A landscape with many valleys, sampled at points; each row gives a point and its height.
From any point a ball takes the steepest step (drop divided by distance) to one of its 2 nearest points. It stops when none of these is lower. Distance is the straight distance between rows; heights are no part of it.
j372: [ 51 -22  10  25  47 -28  44   9   2 -27 -13  16  23 -17  -4 -27 -25 -12
  43  -1  23  35  -2  21]  h=35.5
j166: [ 35 -57  -4  -6  -3 -24  22  -1 -34  17 -53  35  10   5 -41  13 -43  15
  21 -36 -14  25 -16  -4]  h=80.1
j126: [ 22  51 -15 -32   3 -29   2   8 -34 -22  61  46 -27  15 -11   0  25  -2
  29 -12 -51  32 -22 -19]  h=20.5
j832: [-42  -1   9  30 -22  -7 -38   2 -12 -18 -27 -15 -31 -15 -24  -9  20 -13
  24   1  -6  27 -28  26]  h=33.8
j367: [-15  -1   9   8 -33  20  17  19  29  -4 -26  -9 -41  26  -5  15  35   0
  -3  21  13 -41 -24   4]  h=33.9
j455: [-25 -16  36  27 -10  14  -5   7   2   8 -58   1 -46  33 -28  32  16  24
   5  18  11 -10 -29  10]  h=28.2
j635: [ 38  19   7  34  54 -21  34  12  53 -32 -13 -22 -32 -28  26 -45   2  10
  30 -22  31 -24  -2  36]  h=48.4
j146: [-36  26  11  48  23  20 -14  -4  -7  -3 -11  -7 -63   9   3  53  32  30
 -13  18  -6 -28  -1 -10]  h=29.2
j956: [ 14   0 -33 -30  17  -1  15   6  23 -19  53 -25   9 -43  12  -2 -23   8
  -3  -5 -15 -13 -10  -7]  h=39.9
j764: [-14  11   4  -4 -15 -24  11 -19  34  41  -4 -21  33  -6  19 -15 -12  11
 -55 -53   4 -26   8 -27]  h=44.5
j6: [-26  55   1 -23 -17  52 -15   3 -18  -4  49 -41  -7 -59  17  24 -11  16
  -3  -5 -44  13  13 -26]  h=9.3
j389: [-14  34 -11  23  31  -3 -26  -8  38   7   8 -15  -8 -12  33 -24  19   6
 -15  -3  39 -31  12   8]  h=15.5
j943: [-30  25 -33  25  21 -55 -38 -14  29   5   0  10  -5   8  16 -22  14  12
  -7 -35  21 -38  -5  28]  h=21.3
j615: [-23  -7  16  28   6  29  -6 -17  24  46  26  -9  11  -2  21  49  16  -3
 -41  39  78  -2  19 -23]  h=13.1
j513: [ 41 -62  -1 -29  -9   0  22  -7  -5   2 -46 -23  15   3 -19   9 -38  12
 -19   7  -4 -11 -52 -34]  h=66.8
j128: [-12  22  19 -47 -66 -46  -4 -13 -32  40   6  30  19 -18  -3  37 -30   5
 -11 -26 -16  37 -14  -2]  h=84.0
j234: [ -9 -25   6  -5 -10   1 -14   8 -18  -5 -48  14 -36  62 -31   7  29  41
  -4  13 -26 -36 -17  10]  h=19.6
j150: [ 13 -22 -19 -17  16 -29 -12  -4 -22 -27  10  11 -15 -15 -15 -14 -15   1
  31   0 -13  14 -13  34]  h=26.6
j741: [ 27 -30  16 -21 -57 -14  32  16  18   2 -53 -12  16  15 -25 -45  14 -41
   2  -8  11 -14 -35  -2]  h=44.6
j622: [-28  -6  37  37  -1   9 -17  -1 -33  27 -22  33  11  27 -12  12 -17  12
   2  10  -2  34  39   1]  h=20.2
j140: [ 28  22 -15  16  30  28   6  10  17 -58   3 -25 -53   0  25 -36  37  -2
  10  14  -4 -38   0  11]  h=50.2
j983: [-11  25 -24  43   8 -22 -39  13 -35 -10   1  29  -6  19  -7 -15  29 -10
  43   5 -28  29  35  16]  h=18.1
j717: [-10   1  14   5  22  13  42   3   1  18 -11  18   8   7  -2   2 -25  54
 -11 -49 -39 -24  25   1]  h=43.6
j924: [ 29 -37  21   6 -17 -17  11  14  18 -23 -37   7  24  18 -11 -48  23 -52
  25  23  31   9 -25  12]  h=40.7
j716: [ 20 -33  19 -27 -33 -20  33  -6 -26  34 -53  12  33  32 -23   2 -32   1
  -6 -41 -13 -13 -12 -12]  h=77.4
j905: [ 37 -32 -23 -35 -39 -19  15 -19 -14  53 -47 -17  41  21 -21  21 -36  19
 -27  -8 -12 -26 -37 -35]  h=73.0
j895: [ 20 -44   2  -7  18   3  18   5 -18  15 -16  37  23  65   5   0 -26  23
 -12  -2 -12 -33  21 -12]  h=20.6
j266: [-13  -1  12  28  10  11   4  -1  42  24   3   7  -2  39  20  21  40 -17
 -10  34  74 -14  31  11]  h=5.0
j436: [ 49 -36  27  16  15 -28  36  14  27 -24 -40  12  27  18   9 -62   6 -18
  37   6  17   7  17  12]  h=38.2
j23: [-62  26  36  46  -4  25 -40  -3  -1  -3 -21 -20 -49 -42 -17  18  13  -5
  -3   5   0  31 -21  10]  h=30.7
j773: [-19  36 -23  26  21  44 -20   3  -3 -21  16 -35 -71 -13  16  27  54  10
   2  37 -11 -41  -8   2]  h=31.1
j216: [ 18 -16 -11   0  23   5   4  25 -33 -33 -10  37 -12  27 -18  -9  -2  32
  39   3 -43  25   4  22]  h=32.9
j688: [ 22 -44 -14 -15  -4  17  -8  12  25 -22  -3 -26 -34  -3  -6   3  22 -37
  -9  50  40 -22 -24  10]  h=39.2
j898: [-33  22 -13  12   6 -56 -22  -7  -7  34  17  52  27  25  11   6 -29  14
  -3 -37 -21   1  27   6]  h=24.9
j909: [-30  51 -21  34  21 -40 -16   6 -24   7   9  53  12  40  24 -14   6  10
  37 -22 -29   8  37   4]  h=20.4
j569: [-18  -6  11  12   9  32 -16 -12  35  15  28 -41  30 -46  25  27 -13 -22
 -52  36  67  22   1 -14]  h=20.3
j743: [-33  -3  16  43  35  34 -11  -5 -14  17 -16  10 -18  11   2  29  -4  38
 -10   2   4   8  16  -3]  h=25.4
j989: [ 38 -39   5  24  38 -18   9  -1  18 -32 -10  -8  -7 -32 -18 -19 -21 -36
  33  20  44  44 -30  22]  h=31.7
j713: [-46  38  10  48  29 -16 -23  -6   8   0  10   2  -3 -52  -4  23 -40  23
  -9 -24 -10  27   2  -2]  h=24.3
j40: [-15   6   0  -8  -6 -48   2 -21  13  15  -7   7  32  17 -13  -8 -36  17
 -21 -49 -17 -12   6  -4]  h=34.9
j824: [  9  -3 -38 -12  41  -9   8 -18  35  -4  42 -41  19 -42  22 -11 -33 -21
  -6  -4  49   4   0 -10]  h=32.8
j188: [ -6  14   5   4 -28   3  10   0  32  -6 -11 -40 -24  -4  -3 -16  38 -25
 -23  -4   0 -23 -18   0]  h=37.7
j479: [ -3  45 -28 -10  20   5 -12   7  12 -24  37 -24  -8 -20  17  -8  -4  26
   5 -27 -44 -31   6   7]  h=43.7
j185: [ 16  37 -19  41  60  -5  -1  -2  20 -35  10 -24 -48 -19  35 -48  45  12
  43   6  20 -32   0  25]  h=49.5
j375: [ 37  -3  11 -39 -18  42  32  12  -8 -33  -3  -6  -1  -8  -9 -25  -3  -6
  15  11 -24  13   5  22]  h=52.9
j562: [-25  -6  -5 -13 -49 -12 -50 -21 -13  18   8  14  26  22   4  -7  13  -5
 -24  11   5   6  15  -1]  h=35.4
j707: [ 13 -16 -11  10  42  20   9 -18  37   0  32 -51  -9 -59  32  19 -12 -18
 -21  35  84   2   0 -19]  h=25.8
j682: [ 35  13  -2  -7  15  52  16  17  -8 -62  -2 -24 -43 -15   0 -46  12 -11
  45  17 -38  -9   8  19]  h=51.2
j825: [-24 -30  28  21  -6  38 -10  -1   6  17  -4   4   0  20  -5   4  32 -29
 -11  46  40   8   8   0]  h=12.0
j770: [-11  22  -8 -39 -65  19 -32   2 -27  11   9   5  23  25  21 -28  46 -24
   2   2 -27  -6  27   3]  h=32.2
j504: [-18  12  36  19   1  11   3  -4  14  33  -8  27  35  38  12  -1   9  15
 -35 -21   5 -23  48 -13]  h=4.5
j904: [-27  25   2  19   0   5 -43   5 -36 -20  21   9 -10 -20  -7  17  -2   3
  18  17 -24  44  18  12]  h=15.1
j815: [ 14  29 -14  10  36 -27  10   7  29 -39   5  -4 -13 -33  11 -43 -11  19
  18 -28 -20 -23 -24  24]  h=46.4
j754: [-13  -9  11 -32   3  12 -13 -16 -24  41 -12  31  32  52  13   6 -11  35
 -33 -37  -8 -33  25 -21]  h=21.1
j443: [ 25 -29   8   4 -10 -12  52  -6   0  35  -9  -7  59 -18 -12  12 -39 -29
  -5  -7  18  45  -8 -37]  h=88.0
j490: [ 27 -30 -38 -64   1  10 -17   7 -12 -39  44  -2   7 -48 -15  25 -23  -5
  13  34 -20  18 -32  -6]  h=58.5
j519: [-24  20   0  13 -18  22 -31   2 -48   5  25 -13   1  -9   7  24  26 -41
  21  40  -8  49  51 -21]  h=12.1
j752: [ 33   1  -1  -5  21 -34  32   2 -10  -5  10  38  25  21 -16 -10 -31  11
  27 -33 -28  32   7  -4]  h=30.3
j254: [  0  40  21 -21 -42  58  -3   3 -39   7  44 -14 -18 -41   9  29  13 -17
  14   3 -48  41  45 -16]  h=4.3
j145: [ -1 -19 -13  -6  39   4   4   2  -7 -13 -22  26 -17  56   4  -8  12  31
  -1   4   0 -49  -1  11]  h=5.9
j227: [ 12  18 -28 -41 -35 -16 -10   1 -38  -8  21  31  23  55   9 -10  17 -24
  21   5 -44  -7  -2   4]  h=29.3
j594: [-13  -1 -11 -25 -38 -45 -14 -15 -24  10  -4   4  21 -30 -14  16 -25 -18
   3 -20   4  32 -37  -7]  h=85.2
j712: [-31   4  23  28   7  22   6  -2 -10  45  17  33  50  33   6  25 -14   1
  -3  -8  -1  30  60 -11]  h=14.2
j821: [-31  64 -30  32   2 -39 -42   2  -7   1  14  21  14  36  28 -26  26  -6
   9 -26 -12 -35  22  14]  h=22.8
j282: [  5   8  53 -14 -59 -24   3 -18 -40  48 -14  18  19 -40 -23  50 -28   1
   3 -10   3  63  -9  10]  h=83.2
j845: [  4  33 -54 -38  -3 -29 -28  16 -24 -33  59  12 -28 -20   5   4  19  -6
  33  10 -48  10 -31   2]  h=14.8
j347: [ -5  15  13 -22 -54  49 -11  10 -27  -7  23 -19   4 -21  -4   1  27 -34
  24  38  -9  60  20   4]  h=8.6
j719: [-10 -36   9 -25 -14  18  16   0  19  37  -9   0  23  35   7  22  -6   2
 -46  21  28 -42   7 -34]  h=51.9
j558: [ 30  -8  25   1  17   0  43   2 -16  15 -30  42  24  25 -12   3 -43  45
  20 -56 -40  13  13  14]  h=37.5
j638: [ 17 -21 -26   6  37 -30 -20  -5   1 -10   4  32   5  23   2 -15 -15  22
   5  -4   3 -20   9  23]  h=17.6
j197: [ -2 -41  52  14 -19  34  26   9  21   7 -30 -25   5   5 -11 -27  24 -40
 -19  32  45  32   6  -1]  h=18.2
j680: [-12   5 -24  22  21  19  -9  10   1  -3  12 -11 -40  35  19  10  44   9
  -3  41  18 -55  23   1]  h=32.7
j995: [ 34 -29   2  -5  27  37  28  12  25 -28 -10 -29 -25 -15  10   6 -12  -5
 -18  17  23 -29 -27 -11]  h=44.1
j208: [ 34 -12 -10 -52 -40  20   5   9   6 -22  14 -19  26   0  -2 -43  11 -35
   7   9 -13   2  -5  -6]  h=54.9
j409: [ 20 -19  -3 -40 -22  18  19  11 -18 -19  30   3   4 -32 -29  14 -14 -11
  19  13 -23  50 -19   9]  h=55.3
j624: [ 24  24 -19 -35  13 -43   4  14 -16 -18  43  54  24  27  -6 -10  -8   2
  26 -17 -37   0   8 -11]  h=25.0
j350: [-39  45   4  38  10 -13 -11  -9  45  35   6   5 -19  30  30  20  40  -3
 -22   3  57 -42  25  11]  h=10.8
j501: [-31   4  13 -33 -58  10 -28 -13 -17  68 -16   7  31  18  -2  13  -5   3
 -53 -12   6  -9  15  -8]  h=40.2
j530: [-20  22  25  -7 -15  24  20  -3  30  16   3 -36  -5  -8  15  -1   9   7
 -46 -26  -2 -41  14 -17]  h=41.6
j461: [ 24 -32  -6  11 -22 -49  24   4 -10  11  -8 -11  31 -34 -23   1 -25 -27
  17 -12  10  59 -47  -2]  h=86.6
j194: [ 16 -55  18  17  12  14  25   9  18 -16 -24 -27  22 -36 -31  -6  -3 -48
   1  31  52  46 -18  -7]  h=25.9
j169: [ 41 -47 -24 -54 -17  -1  19   4  12 -21 -21 -36  15  -4 -11 -28 -19 -15
   5  -8   0 -25 -41   4]  h=59.9
j980: [ 25 -20  -7 -17  21   7  45   3  30  -4  -1 -18 -17   0  10  -5 -18  30
 -31  -2   2 -65 -18  -5]  h=48.8
j652: [ 18 -18 -23   1  40  22 -23  -9  20 -21  32  -3 -26  20  20   3  18  -5
  -7  44  39 -36  -6   9]  h=35.0
j78: [-24  37  -5  23  17  11  -7  -5   5 -19  36 -13 -23 -64  -8  11  -3  -1
  12 -10  -9  33  -8   4]  h=19.9
j80: [-27  -9   1  42  26  -2 -29   0   5 -43 -40 -17 -64 -11 -18  -1  30   3
  20  10 -17 -11 -42  28]  h=37.2
j871: [ -6 -27   2 -18 -44 -12   1 -18  13  61  -2   4  60  24  -2   0  -6  -2
 -62  -3  33 -17  26 -44]  h=46.5
j906: [  7 -33  22 -12 -22 -19  17 -14 -45  23 -32  29  24 -13 -31  38 -41   9
   9 -14 -13  69  -8   1]  h=82.0
j820: [-60  20   9  33  -4  -1 -44 -17  12   7 -11 -11 -22 -31  -1  31 -13   8
 -32  13   3   3   1  -8]  h=28.1
j782: [  7  17  -1 -11  27   4  45   1  30 -17   0 -15  -7  -8  17 -24 -29  43
 -24 -61 -22 -53   2  -7]  h=49.0
j89: [ -2  47 -41 -44 -13  18 -29   2 -19 -19  66 -12 -26 -40   4  30   9  -4
   7  14 -45  19   0 -12]  h=8.2

Where does a ball stop that starts at each point below?
j682: j266
j594: j375
j980: j504
j924: j266
j782: j89
j443: j375
j490: j266
j871: j89

Call two points neighbours if one is among the 2 nearest of the other. Go from one point of each pair to the other, from neighbour to neighbour, staying as low as possible. Name the highest point that can't be avoided.
j89 and j504: j216
j89 and j254: j6
j266 and j254: j821
j145 and j504: j754
